A landscape with many valleys, sampled at points; each row gives a point and its height.
From any point a ball rolls to the lowest of the 2 points nearest to it. It stops when none of these is lower. Distance is the straight distance between rows; heights are no part of it.
tes: [ 90 159 101 154 129 108 110 135  96 135 130 100 142 103 143 126  76 100
 147 109 155 139 135  85 139 133  66 161 202  93 221 124 146  83 149 148
  66 147 142 162 103 130 169 152 199]  height 59.8
lebi: [122 148  69 125 143 119 136 140  88 124 155 116 161 140  98 156 138  71
 137  90 160 134 139 101 125  73  93 187 132 108 129 115  81 145 146 171
 152 140 140 120  56 150 154 159 163]  height 58.5
geb: [132 157 112 150 151 104 165 121 123  84 108 150 132 132 110 139 161  94
 117 143 106  77 142 159 168 169 185 142 110 108 126 120 118 204 168 147
 114 136 125 133 117  78  95  89 145]  height 80.2
gaval: [162 167 134 104 155 116 110 182 128 139 104 106 136 157 159 131 135 126
 164 127  93 175 158 124 173 135 133 140 116 205  96 141  95 115 155 150
 110 145 120 114 109 183  95 223 122]  height 83.7
kav: [152 122 102 111 153 150 139 181  91 138 143 113 113 137 117 175 108  76
 148 132 130 110 107 137 152 119  87 110  84 138  83 149 117 133 122 151
 140 131 151 149  58 152  80 158 101]  height 62.8
fumum: [129 166  90  97 110 133  99  92  94 156 106 124 111  97 117 117 153 114
 164 175 110 163 119 117 146 162 133 144 126 162 148 137 130 149 136 169
 160 141 104 107 114  94 167 130  91]  height 11.3
sogi: [ 96 144 135 136  80 113  99 110 120 137 130 142  94  76 103 132 180  94
 121 112 106 159 105 158  68 176 107 155 148 178 151  91 125 131 113  80
 139 156 154  95 100  90 215 137  98]  height 87.4
Vasir: [117 132  97 154 145 169 146 158 104  79 103 100 115 107 135 119 108 141
 127 140 142 113  82 126  94 158 124 163 127 110  90 143 110  71 113 129
 126  99 157 177 111 117  95 104 131]  height 91.3
bok: [131 109 109 122 156 117 186 158 150 173 158 143 104 173  65 167 135  86
 118  89 149  96 144 121 127 102 120 133 125  77 136 149 106 121 189 117
 127 155 175 129 124 156 119 111 179]  height 62.6
vad: [143 154 145 120 128 124 139 120 116  88 142 130 130 133 128  82 131 138
  95 156 127 137 135 121 108 128 140 148 149 101 112 152 111  97  64 100
 171 109 151 164 117 114  68 134 110]  height 89.0
tula: [148 168 138 135  75 127 170 181 144 130  87 171 218 155 153 120 122 116
 108 121 127 162 105 155 127  99 133 102  57 135 129 121 117 139 117 183
  86 154 129  85  85 161 136  73  71]  height 22.9
nes: [ 65 116  66 124  95 141 120 130 134 125 142 131 113 141 126 110 128 109
 182 136 149 149 173 117 157 108 133 182 142 103 136 179  86 157 116 142
 154 164 143 164 181  85 123 133 103]  height 45.1
tiga: [ 99 122  64 142 114 115 112 131 116  80 135 158 131 126 142 136  75 112
 154 144 165 145 148 101 136 124 118 168 139  77 181 163 120 149  98 180
 119 127  94 170 127  71  86 162  97]  height 39.4
Bis: [149 117 149 141 171 136 114 108 185 159 170 142  83 161 118 118  58 155
 127 201 123 140 144 141 186 176  72  46 106 120 174 146 194 139 158 178
 114 135 101 177 121 145 120 105 176]  height 44.3
tino: [135 146 120 140 156  84 140 100 118  50 126 175 123 145 155 116 149 123
 102 122  83  83 203 160 176 148 203 137 166  93 118 118 167 198 146  85
 142 161 117 142 153  77 125 103 146]  height 77.8
difi: [111 163  79 133 139 137 139 113 142 147  80 118 135 100 153 125  74 141
 195 172 128 139 129 106 138 148 116 132 123 148 136 142 111 174 169 202
 139 126 103 136  79 118 140 123  98]  height 19.4
keru: [150 142 156 104 167 176 110 120 162 146 172  76 115 179 111 133 112 188
 109 194 132 130 152 119 199 123  90  74 109 105 149 154 149 140 147 148
 109 134  79 172 151 145 121 166 166]  height 47.5
guba: [118 162 179 125 117 101 127  97 139 129 110 116 136  92  90 119 161 123
  82 132 101 147 106 125  69 142 140 137 117 156 100  84 101 146 113  92
 113 137 141  92  98 108 165  83 133]  height 86.6
pul: [ 93  94 150 123 133 133  96 125 102 163 116  63 121 116 149 117  81 170
 126 150 110 181 163 101 143 159  98 113 119 128 125 117 100 169 138 138
 113  87  87 161 110 174 118 134 125]  height 42.9
vuna: [ 78 114 149  89 140  66 110 117 162 181 116  81  90 169 147 108  88 136
 152 169 140 163 186  93 130 145 124 144 149 121 137 153  88  86 119  70
 127 151 111 166 127 177 109 159 178]  height 57.0
ker: [185 161 162 116 123 125 102 157 104 142 135 107 145 146 125 128 160 147
 133 159  84 172 141 163 196  80 141 177 143 196  81 122 132 116 127 124
  98 118  98 111 126 146 111 199 154]  height 81.7
Bibed: [133 154 144 145 137 142 143 181 159 155  70 127 132 140 145 138  86 152
 156 182 149 138 112 165 141 135 134 107 106 138 120 130 139  98 164 156
  65 115 104 176 103 134 114 113 129]  height 33.5
tazup: [ 84 157 139 170 151  92  95 124 103 124 105  90 162 112 168  93  88 122
 138 127 142 139 167 113 139 125 113  89 172  99 194 107 147 130 110 134
  85 119 120 162  95 125 151 101 186]  height 56.2
takor: [108 118 109  98 107 163 130 100 165 169 156 146 168 116 136 130 138 123
 197 105 213 114 141 155  48 114 102 119 105 165 149 109 103 102  83 132
 171 137 149  75 121 142 185 114 118]  height 58.4
Letu: [101 125  97 117 131 115 168 117 113 164 101 177 155 149 123 151 111 111
 136  92 115 144 107  82 126 135 102 148 109 102 159 156 116 109 144 169
 133 107 126 163  94 106 144 134 170]  height 52.5
bot: [113 154 156 109 109 129 117 178 184 171  94  92 105 119 131 146 108 170
 165 189 137 155 108 155  91  95 106 150 103 148  92 134 122  93 117 116
  91 145 126 150 113 167 119  98 126]  height 26.6
ribi: [147 128 138 131 150 130 118 168 128 137  74 107  74  89 184 168 142 157
 151 189  74 126 123 142 160 127 144 117 126 177  60 146 136 146 167 123
 152 125  90  95 127 149  91 181  77]  height 47.3
Zafil: [ 83 126 149 134 136  68 109 109 127 112 111  68 125 132 161  88  86 128
 118 181 120 166 197  73 127 130 130 112 168  85 186 111 137 114 104  68
 105 120  99 168 100 134  87 120 175]  height 51.9
poza: [ 82 127  76 113 105 107 142  93  73 163  98 135  83  92  95 143 147  99
 147 139 128 153 108 105 153 148 127 124 149 106 171 139 153 157 149 142
 136 157 190 112 128  67 177 108 113]  height 20.2
vez: [132 126 145 149 133 143 141  98 124 120 117  93 163 136 170  87 155 129
 117 113 147 116 169 105 156 109 187 126 192  94 172 130 119 104 132 102
 103 155 152  71 127 186 135 103 146]  height 49.4
vugiv: [109 140 107 146 119 159  94 142 136 108 138 144 141  90 142  81 108 139
 155  87 136  96 142 159 123 108 132 112 147 146 130 122 127 143 155 136
 148 129 177  86 177 137 157  66  70]  height 41.7
Tazor: [154  76 107 128 106 127 119 150  51 140 170 162 124 159 117  89 196  93
  95  66 152 143 159 139 161 104 158 134 122  98 124 108 142 149  87  86
 147  87 189 127 160  94 103 110 113]  height 67.8
Rab: [135 168 136 147  68 150 186 146 139 118 123 177 213 104 176 143 110 125
 101  98 137 147 101 160  99  62  78 119  90  90 129 116 120 160  91 155
 115 147 144  81 107 160 205  66 123]  height 24.4
boluv: [184 111 146 136  99 148 171 119 118 137  94 157 203 160 136 121 162 116
 122  79 146 152  97  96 120 129 183 110  88 147 156 127 115 128 118 192
 118 130 136  78 121 151  99  92  51]  height 28.9
Bep: [ 97 123 102 105 131 102 169 151  65 175  73 124  93 121 113 140 130  99
 171 147 136 171 110 119 187 132 127  73 106 132 118 143 150 139 138 127
 141 123 169 135  89  73 115  87 130]  height 27.6
Tugug: [147 118 107 171 105 130 172 172 110 141 113 178 199 181 127 153 148  99
 124  45 172 111 101  92 109  85 126 113  91 131 152 126 137 125 131 176
 154 143 163  97 130 140 109  82  81]  height 33.2
rokun: [135 142 163 109 136 187 137  89 183 176 140 121 119 157 152 122 136 196
 122 178 147 144 147 113 156 163 147 113 110  83 144 187 110 119 147 132
 102 108  91 141 149 176 106 169 162]  height 50.3
nenu: [112 116  87 147 138 117 161 131 107 130 117 119 157 169 107 166  81  50
 162 107 160 132 110  76 118 117  88 179 120 115 181 128  73 164 133 190
 147 130  94 162  66  96 107 125 167]  height 55.6
fod: [126 132 147  89 150 130 108  71 141 168 135 116 169 137 146  94 177 159
 146 111 151 159 167  84 153 111 198  95 148 149 130 136 118 121 131 106
 144 158 105  73 142 184 139 142 129]  height 52.8
nasaz: [124 147 140 126 112 143  84 123 151 122 130  80 111  93 105 126  91 157
 133 170 107 113  99 180 112 105  97 160 137 142 111 126 149 114 133 134
  93 138 104 154 178 122 131  88 118]  height 34.8
pofe: [116 150 154 138 106 147 138  96 155  89 117  78 149  95 129 119 156 127
  91 119 127 121 115 161 114 125 147 161 126 120 106  92  99 160 147 138
 110 144 147 104 101 164 190  61 165]  height 84.4
miko: [ 80 135 126 123 157 115 154  93 169 128  53  88 126 118 112 176 105 142
 184 134 144 138 119 132  92 123 152 104 122 164 133  82  99 143 123  82
 130 129  84 115 114  85 166 103 132]  height 79.8
gita: [ 78  80  74 102 165 121 197  69 120 114 114  80 128 140 109 148 127 119
 167 119 148 141 124 128 110 113 151 106  90 141 100 115 107 158 144 107
 159 114 122 110 125 104 181  86 147]  height 77.3
Katod: [131 134 112  87 149 178 149 152 131 129 166 119 102 129  96 169 109 140
 143 169 138 126 149 133 137  83  91 127  82 114  96 140 142 148 132 143
 178 122 102 144 117 155 139 118 128]  height 65.2
bulol: [169 115 140 158  99  95 139 143  85 117 130 193 166 149 139  97 175  92
  72  56 163 124 126 127 135 127 169 125 113  77 159 141 164 113 104 113
 134 107 167 123 171 104  49 120  79]  height 70.5
mukeg: [157 129 104  98 127 163 144 144 134 158 163 133  98 166  99 180 172 168
 143 162 120 160 145 122 161  19 111 131  69 138  85 142 163 139  98 142
 163  94 119 112 183 124 116 145 147]  height 67.5
zup: [151 131 140 143  85 166  89 189 107 148 166 179 147 113 122 130 185 120
 102 125 150 129 136 163 136 111 112 123 131 123  48 157 122 148 142 157
 130 161 168 118 122 150 127 135  88]  height 64.9
dusel: [161 192 126 142 153  80  98 110 117  83 143 127 124  98 143 135 158 132
 133 140  88 119 174 166 114 118 154 138 212 158 109 124 134 109 123  72
 163 151  84 107  90  76  95 216 132]  height 74.6
ramef: [100  76 104  72 191 150 169  65 102  96 117  79  70 100 124 163 135 155
 152 149 155 140 135 128 101 129 148 112 127  96  94 152 100 119 103  49
 158 101 117 130 145  96 147 102 168]  height 74.8
risur: [129 141 128 136 125  81  92  70 156  82 162 137 133 155 103  93 153 113
 111  96 123 119 187 122 123  98 150 124 171 107 160  85 122 159 102 100
 165 165 117 105 159 101 114 145 140]  height 71.6
mar: [144 133 203 106  99 161 158 104 192 171 152 149 124 118 133 148 198 173
  81 129 128 136 127 129 115 162 155 156 110 106 109 173  93 139 146  97
 121  94 123 104 119 175  98 167 135]  height 53.2
Ses: [165 174 114 112 167 140 147  83 114  74 141  95 109 129 129 135 179 139
 135 149 114  95 180 137 174 111 180 154 194 117 150 142 130 140 161 103
 137 144  86 102 142  81  92 203 162]  height 77.2
par: [110 134 128 111 115 166  87  81 155 129 142 156 173  96 137 155 119 130
 165 101 189 128 126 143  88 122  94 154 138 105 179 100  75 178  81 154
 162 136 140 114 144 134 222 137 123]  height 54.7
mot: [ 82 102 160 105 111  87  91 141 148 189 125  92  65 161 122 112 128 145
 158 161 108 181 183 160 150 165 118 135 101 173 103 116  97 120 108  57
 142 132 114 145 172 120 131 168 142]  height 62.5
Lizip: [171 144 157 121 146 135  64 119 117 106 167 117  87  82 134 157 140 146
  84 152  54  96 123 137 169 132  61 118 160 167  92 135 156 124 139 138
 138 102  82 108 179 164 168 227 152]  height 55.9
ter: [140  95 133 115 149 120 103 114  88 177 125  97 107 125 119 109 111  91
 164  96 120 158 115 121 108 188 132 146 163 193 175 110 137  72 129 115
  92 123 148 138 103 152 165 176 134]  height 82.8
Nase: [ 80 119 120 123 145 119 101 108 150  72 131 157 105  97  95 147 161 168
 107 122 116  97 127 140 111 112 119 110 146 120 117 103 162 138 107  79
 172 125 110 153 205  88 170 117 153]  height 49.2
Rol: [157  86 136  87 128 148 156 120  50 134 163 105  76 173  97 112 143  96
 100 103 135 160 128 127 187 130 147 140  93  99 132 134 153 147 102  96
 102  68 160 175 154  72  72 118 133]  height 65.1
zupov: [201 160 165  93 151 137  62 128 155 137 177 149 144 118 126 124 160 143
 101 121 100 120 106 151 128 112  91 108 129 175  92 111 146  89 120 169
 107 136 110 110 185 173 173 183 151]  height 59.3
Kuz: [155  85  88 148  90 146 133 156 134 118 180 181 139 134 124 155 149 114
 125  87 132  65  87 131  81  70 124 130 121 105  93 125 170 114 143 158
 143 116 177 104 152 170 155  83 125]  height 43.6
dag: [ 97  95 151 132 159 108 122 157 174 178 137 147  99 150 104 124  54 147
 127 137 112 122 126 133 160 175  52  58  87 151 111 124 139 123 141 137
 111 116 115 201 147 167 136  84 163]  height 40.0
Rovab: [162 113 144 132 107 171  97  82 154 125 186 149 137 114 102 134 186 114
 141 101 172  83 101 151  93 103 164 118 118 132 120 117 117 146 109 131
 158 140 161  66 115  88 155 135  90]  height 57.2
fovu: [115 110 123 153 110 114 149 145 155 134 100 188 139 157 165 115  78 114
 149 138 137 120 126 133 160 170 167 136 101 134 140 152 108 135 139 139
  85 114 130 162 156 127  77 107 110]  height 39.6
tuf: [129 128 118 106 136 110 134 149 134 160 160 137 101 111 109 128 129 129
 105 127 107 117  77  77 121 119  49 123  86 128 104 151 165  99 127 161
 145 111 176 145 158 146 114 121 126]  height 34.9
goto: [190 174 120 127 157 151 134 147  96  68 107 107 109 170 111 135 159 117
 126 167  94 136 126 154 209 103 159 158 130 154 132 130 133 121 143 130
  97 118 104 112 132  78  70 184 156]  height 79.3
zelu: [120  92 157 123 134 149 188 140 135 201  99 132 125 150 117 148  95 164
 121 175 104 138 124 124 148 133 115  62  72 130 109 126 148 176 132 113
 140 131  98 150  75 124  76  95  71]  height 38.7
Sesos: [ 91 108 177 143 128  97  74 154 106 146 103  54 134 124 136 117  71 163
  93 185  99 209 186  91 140 124  81  91 160 113 131 119 138 103 115  93
  94 117  95 180 116 183 132 144 176]  height 47.2
surul: [100  91 144 128  94 135  55 121 109 176 134 105  71 115 145 119 131 156
 147 173 113 162 171 186 148 134 163 136 163 159 102 123  99 151  96  70
 122 120  85 125 135  86 118 201  89]  height 67.6
nug: [147 160 135 114 139 170  49 111 144 171 170 108 150 105 123  78 143 130
 178 104 203 112 135 151  69 104  94  95 160 145 130 124 121  69  88 108
 167 151 144 103 133 162 156 136 111]  height 60.3
Rogib: [148 124 152 149 122  84 156 130  77  87 117 165 157 127 119  96 146  93
  96 100 133 105  94 102 107 174 151  96 141  74 176 117 155 110 109 122
 150 110 177 135  88  73  41  97  75]  height 73.0
fove: [122 165 121 176 130 127 167 135 168  98 110 108 111  89 100 164 130 149
  81 153 137  73 122 125  70 102 122 124 155  86 108 140 148 105 119 109
 145 148 106 117  77 127 111 116 133]  height 71.8
Bogif: [136 169 149  90 130 110 143 105 142 114  85 152 143 123 146 105 130 114
 141 134 150 118  73 100  68 167 146 165 121 116 163 147  99  56  69 120
 161 119 141 135 100  82  83 115  88]  height 86.2
Tarum: [176 138 127 140 166 138 148 137 120  72  87 113 189 135 127  97 121 129
 108 128  88 154  88  92 139 168 165 117 121 165 121  86 125 132 170 169
  85 110 123 133  61 166 106 117 136]  height 79.5
nafo: [127 135 140 147 146 113 197 124 163 118  66 130 159 121 121 159 116 145
 109 102 113  81  85 117  61 116 131 136 154 113 115 127 161  62 147 125
  98 123 119 102 100 170 152 114 172]  height 74.3
pinu: [143 131 133 119 135 132 175 148 106 159 162 128 142 152  66 170 149  56
 127  87 163 110 117 114 136  86 107 130  96 107 111 121  90 142 142 123
 142 126 141 132  66 128 100 146 143]  height 60.6
gibi: [122 179 114 150 126  77 134 105 116  54 125 123 153 134 135  98 152 120
  76 145  98 127 198 145 127  71 146 154 160  67 132 106 153 180  97 104
 167 175 135 131 142 116 123  78 151]  height 74.7
dol: [165 132 180  97 128 104 187 112 178 149 120 147 105 129 107 163 154 168
  94 148  95 127  94 110 105 140 124 146 140 115 127 171 161 113 163 157
 124 108  96  90 143 157  99 164 124]  height 56.3
Gizam: [ 74 149  90 124  74 183 108 125 179 143 151 136 148 115 133 112 114 120
 162 124 178 131 157 152 132 133  72 179 109 115 142 127  67 174 111 159
 156 146 144 126 194 124 173  99  97]  height 50.4
tuma: [143 153 116 143 174 132 154 141 130 141  90 110  86 138 168 169 107 155
 117 179  93 141 131  96 169 150 127  77  99 123  97 168 154 163 168 137
 139 135 100 142  61 138  70 151  98]  height 42.6
pumu: [104  79 148 135  89 134 122 144 129  90 114 125 113 115 126 152 138 117
 107 100 146 142 120 154 101 178 142 206 140 138 102 118  99 137 111  72
 105  72 101 152 130  68  80 183 118]  height 88.5
beme: [125 124 151 161  88  97  94 132 116 139 104 149 140  89 157 135 143 132
 122 136 133 142 182 171 104 147 164 153 181 147 109 131 118 119 111  73
 114 134  75  90  97 108 114 219 107]  height 71.5
peza: [159 109 123 113 152 114 129 115 107 121 109 103 150 125 133 102 133  91
 139  83  93 151 114  85 103 220 165 149 156 180 130  87 109 125 156 116
 110 108 152 115  65 171 127 140 130]  height 81.1
fakud: [123 110 125 136  53 137 156 116 166  90 158 152 184  93 156 141 124 157
 117 105 123 140 149 149  71  75 114 109 123  72 133 102 144 177 114 142
 165 151 123  53 129 179 210  67 112]  height 29.5
rilu: [ 89  85 185 148  87 158  79 109 124 156 163 106 166 132 154  81 110 179
 100 122 127 192 171 117 132 146 118 139 127 114 127 108  73 170 131 145
 108  99  92 123 155 225 158 131 135]  height 38.8
lamat: [141 134 129 155 126 179 127 160  76 100 159 158 127 105 102 131 169 120
  64 126 106 109  71 154 165 113 119 112 111 108  80 127 165 144 130 155
 136 106 132 120 110 107 134 122 101]  height 67.3
Fetot: [153 138 110 169 143  87 109 169  55 129 122 119 122 115 144  81 116  97
 118 105 126 134 112  83 128 157 115  85 164  96 144 124 156 104 110 121
 124 115 143 148  63 109  52 140  73]  height 75.4
pek: [142  75 157 128 122 166 116 139 132 160 162  97 164 131 149 127 102 155
 125  98 167 156 152 157  97 102 146 118 112 144 106 114 120 137 113 126
  94 116  95 121 106 218 155 112 136]  height 34.5
tid: [140 113  92  89 160 170 123 131  94 160 158  80 106 178  98 146 169 150
 148 108 125 140 130 122 169  65 135 112 111 160  90 140 129  91 131  97
 171 115 179 100 183 133 121 140 148]  height 70.0
fiv: [137  99 121  92 157  89 138  85 172 100 163  87 100 157  81 124 114 134
 123 170 117 100 145 120 135 110 148 119 157 100 162 121 188 124 144 134
 111 151 106 117 195 159 157 108 195]  height 66.0
lodos: [130 129 139 111 170 116 138 175 144 134 132 194 143 155 121 108  69 130
 128 129  72 106  93 130 140 142  88  60  60 178  72 120 155 114 134 158
 134 135 144 161 106 159 128  78 115]  height 34.7
Gusis: [ 98 170 122 131 125  84 116  95 168 107  82 115 148 131 118 125  87 129
 163 148 140 138 118 108  78 140 139 186 115 155 168  95 102 113  92 131
 140 133 116 143 113 101 130  89  96]  height 82.9
beke: [134 152 133 111 129 118 129 145 145 197 104 117  97 156 155 154 130 155
 149 129  97 165 155 112 165 134 133 130 159 186 134 139 110  80 183 118
 140 152 140  74 120 168 151 231 115]  height 85.7
zise: [ 85  95 118 113  68 122 111 114 167 110 147 151 172 106 172 112 116 126
 142  95 119 111 127 114  86  96 109 146 124 107 138 106 141 178 112 138
 179 167 188  68 209 145 186  45  89]  height 35.4
Sike: [104 119 102 118 110 101 124 113 132 139 140  66 105 115 123 137  80 130
 138 142 138 110 149 125 136 134 115 146 177 110 165 138 157  82 160 130
  93 148 122 169 158 157 186 153 192]  height 62.9
zube: [119 102 117 148 119 169 123 105 104 105 146 100 141 102 160  83 130 140
 152 103 149 121 151 124 143 144 157 116 190 124 168 110 131 135 164 146
 131 148 151  72 184 185 194  90 117]  height 45.9
lada: [149 163 184 139 130  75 140 132 167 127  73 146 170 109 155 126 100 143
  98 102 123 116  87 113  71 148 131 118 146 154 154 128 154  54 115 118
  50 130  96 105 130 134 117 140 152]  height 76.8
kuve: [ 66 183  88 151 139  97 122 154 172 151  70 131 112 128 127 125  80 113
 163 169 102 145 131  88 138 151  76 126 123 113 156 141  97 154 185 142
 136 160 123 186  72  94 110 142 120]  height 26.2
fen: [127 142 108 152 154 124 143 144 139 161 153 150 116 152 116 106 139  98
 122  64 184  47 138 162 151 132 112 117 148 114 160 117 114 103 200 128
 101 169 192 129 151 157 139  98 155]  height 65.0
Seni: [152 167 136 161  94 168 168 128 157 124 166 136 130  97  61 159 171 128
  45 140 136  79 108 164 115  76 130 122 119  86 116 124 143 156 121 134
 140 137 126 121  93 126 118 117 128]  height 69.6
bemom: [170  59 101 106 144 132 145 114  50 122 154 110 112 139  97 106 117  94
 134 115 145 110 101 125 154 146 189  96 122 110 151 133 182 159 106 127
 122 107 148 133 112 101  95  92 123]  height 62.7
Neras: [141 148 168 149  89 120 169 115 152  91 134 137 133 131 100 139 155 116
  80 128  93 100 143 140 181 119 163 147 116 107 165 106 134 184 160 137
 103 142 143 114 132 127 161  73 176]  height 82.3
vofi: [139 141 194 161  99 124 115 139 151  86  66 160 137  97 175 122 128 144
  96 120 116 104  96 159 110 194 165 130  99 156 110 114  91 139  99 107
  72 134 108 137 147 109  95  95  69]  height 83.2
biz: [108 140 161 119 106 123  56  91 165  96 136 124  95  97  86 109 145 155
  94 186  93  96 117 178 112 149 101 123 141 141 119 100 149 143 128  96
 134 142  85 128 237  79 166 119 143]  height 42.7
vubus: [155 114 129 105 140 103  90  72 150  84 196  92  96 157  84 100 159 133
 120 163 128  99 164 110 140 120 113 139 184  93 159 106 139 139 132 112
 148 162  94 107 232 125 129 178 151]  height 68.7
Bem: [ 93 109 116 148 156 135 152 122 160  57  97  76  93 108 118 131 113 167
  96 117 104 128  99 129  96 170 137 198 156 123 117 116 105 106 120  91
  94  65 118 176 145  82 100 138 150]  height 90.8
Zot: [136 130 147 160  95 134  70 126  98 155 149 112  87  87 123 112 129  77
 120 102 115 143 113 162 109 183 113 144 159 171 167  98 137 106 141 121
  69 128 154 113 132 105 208 184 109]  height 84.9
bufo: [129 150 134 121 155 153  86 105 150 170 152 102 101 128 151  84 118 158
 140 142 134 128 167 127 135 112 141  85 147 162 103 125 107  96 117 116
 163 164 131 114 153 175 134 150  85]  height 56.5
Dovig: [124 131  93  96 172  91 115 165  67 135 124 163 107 108 117 105  73  94
 144 116  76 129  74  91 113 142  52  92  76 162 103 124 126  98 107 176
 158 121 155 165 102 123 144 103 120]  height 28.0
gatef: [143  69 178 144  64 121 125 130 128 105  89 144 129 119 141 162 131 123
 121 120 119 117  92 197 113 178 189 193  88 168 115 119 135 153 120  86
  80  93  93 110 147 101 110 126  85]  height 86.1
sida: [139  82 153 152 117 133 144 174 124 198 134 175 166 148 180 137  99 137
 151 108 128 146 127 125 103 131 126  91 109 158  79 160 122 119 111 159
 114 104  92 132 108 183 123 131 106]  height 30.1
lalur: [125 108  95  88 185 123 157 112 123 142 123 208 121 176 152 122  99  80
 172 103 169 114 101  97 133 175 139 119 119  94 185 163 108  98 131 165
 122 123 154 159 120 107 124 134 157]  height 49.1
zanil: [ 88 152  79 165 120  78 133 153 126 110  79 157 135 147 146 127  75  93
 159 149 119 129 111  84 152 128 100 130 104 119 145 153 126 141 115 168
 140 129 107 182  73  57  50 114  89]  height 33.3
lubol: [135  62 118  95 168 177 157  91 107 115 155  63  86 134 114 148 192 172
 113 120 135 128 118 115 163 104 134 107 126 137 101 126 124 103 115  51
 151  84 165 116 177  72 138 137 164]  height 72.2
zofig: [126  96  64 173  80 170 157 174 103  92 143 169 128 116 132 174 145 128
 121  51 181  57  96 146  93  89 121 175 126  86 105 159 146 118 150 148
 134 128 190 137 168 108 122 104 107]  height 42.4
lev: [150 158 111 168 153 119 121 163  72  74 107 113 174 116 153  63 109  75
 141 116 131 130 120  95 114 159 144 114 160 109 156 115 122 103 140 174
 105 131 130 147  30 145  99 114 132]  height 77.6
vage: [148 150 129 123 164 121 108 134 115 120 118 105  68  75 166 170 136 172
 134 169  58 111 118 154 158 138 125 123 154 190  85 135 133 113 157  92
 156 118  74  84 159 131 158 249 129]  height 52.0
zil: [146 111 138 137 121 148  92 103 140  90 179 110 101 121  58 137 191 144
 114 132 134  98 105 148 104  63 121  96 121 140  97  97 145 149 106  92
 181 101 118  96 150  69 137 125 140]  height 53.9
sodag: [152 109  86  88 104 140 115 154 106  95 193 163  88 149 110 135 141 115
 116 135 130 107 103 126  99 109 113 164 117 130  91 152 168  95 135 146
 150 128 176 159 173 143 125 129 136]  height 39.7
pev: [151 110 115  99 143 152 116  78  91 107 137 168 148 133 128 114 162 120
 150 112 171 119 119 132 119 137 194 106 125 129 152 137 124 126  95 139
 154 121 144 105 112 100 134 110 122]  height 60.0
Rige: [169 175 172 111 108 165  72 176 123 152 174 176 140 116 137 149 191 154
  77  99 110 145 124 138 134  91  89 135 101 165  47 135 115 113 107 152
 138 131 123 120 145 165 134 178 122]  height 62.3
vin: [120  98  75 170  89 110 151 166 136 126 130 190 164 180 151 175 127  97
 118  57 159  74 101  68 118  90 109 180 114  82 167 158 143 129 115 166
 162 127 171 146 172 103 122 116 122]  height 37.9
pafi: [105  44 112 125 151 147 153 139 136 146 116 162  95 161 167 111  66  98
 171  95 158 124 100 119 155 199 157 127 122 139 160 176 137  81 145 137
  96  88 168 184 164  81  87 125 130]  height 44.7
riva: [ 96  93 125 119 144 124 183 135  80 151 101 142 145 129 132 117 107 128
 152 150 118 153 132 140 114 117 164  65  73 118 120 104 153 169 112 123
 130 129 149 153  74 120 138  43 113]  height 33.8
gam: [115 132 184 159 135  89 114 143 194  74  90 144 147 112 136 129  85 150
  95 118  96  88 104 160  91 155 144 132 122 161 122 111 126 104 116 115
  53 120  71 152 165 118 125 110 142]  height 79.9

Call two points neighbours if one is among the 2 nearest of the other. Go from one point of each pair to the other, from neighbour to neighbour, staying as low as possible. Name the highest point that can't be avoided.
Dovig / tula => Kuz
tula / fumum => nug
bot / Dovig => fen

Where does a ball stop that starts at each point below?
nug => tula
dol => Dovig
pumu => fumum
lamat => fumum
takor => fumum
beke => tula
vubus => sida
ker => sida
Fetot => bot
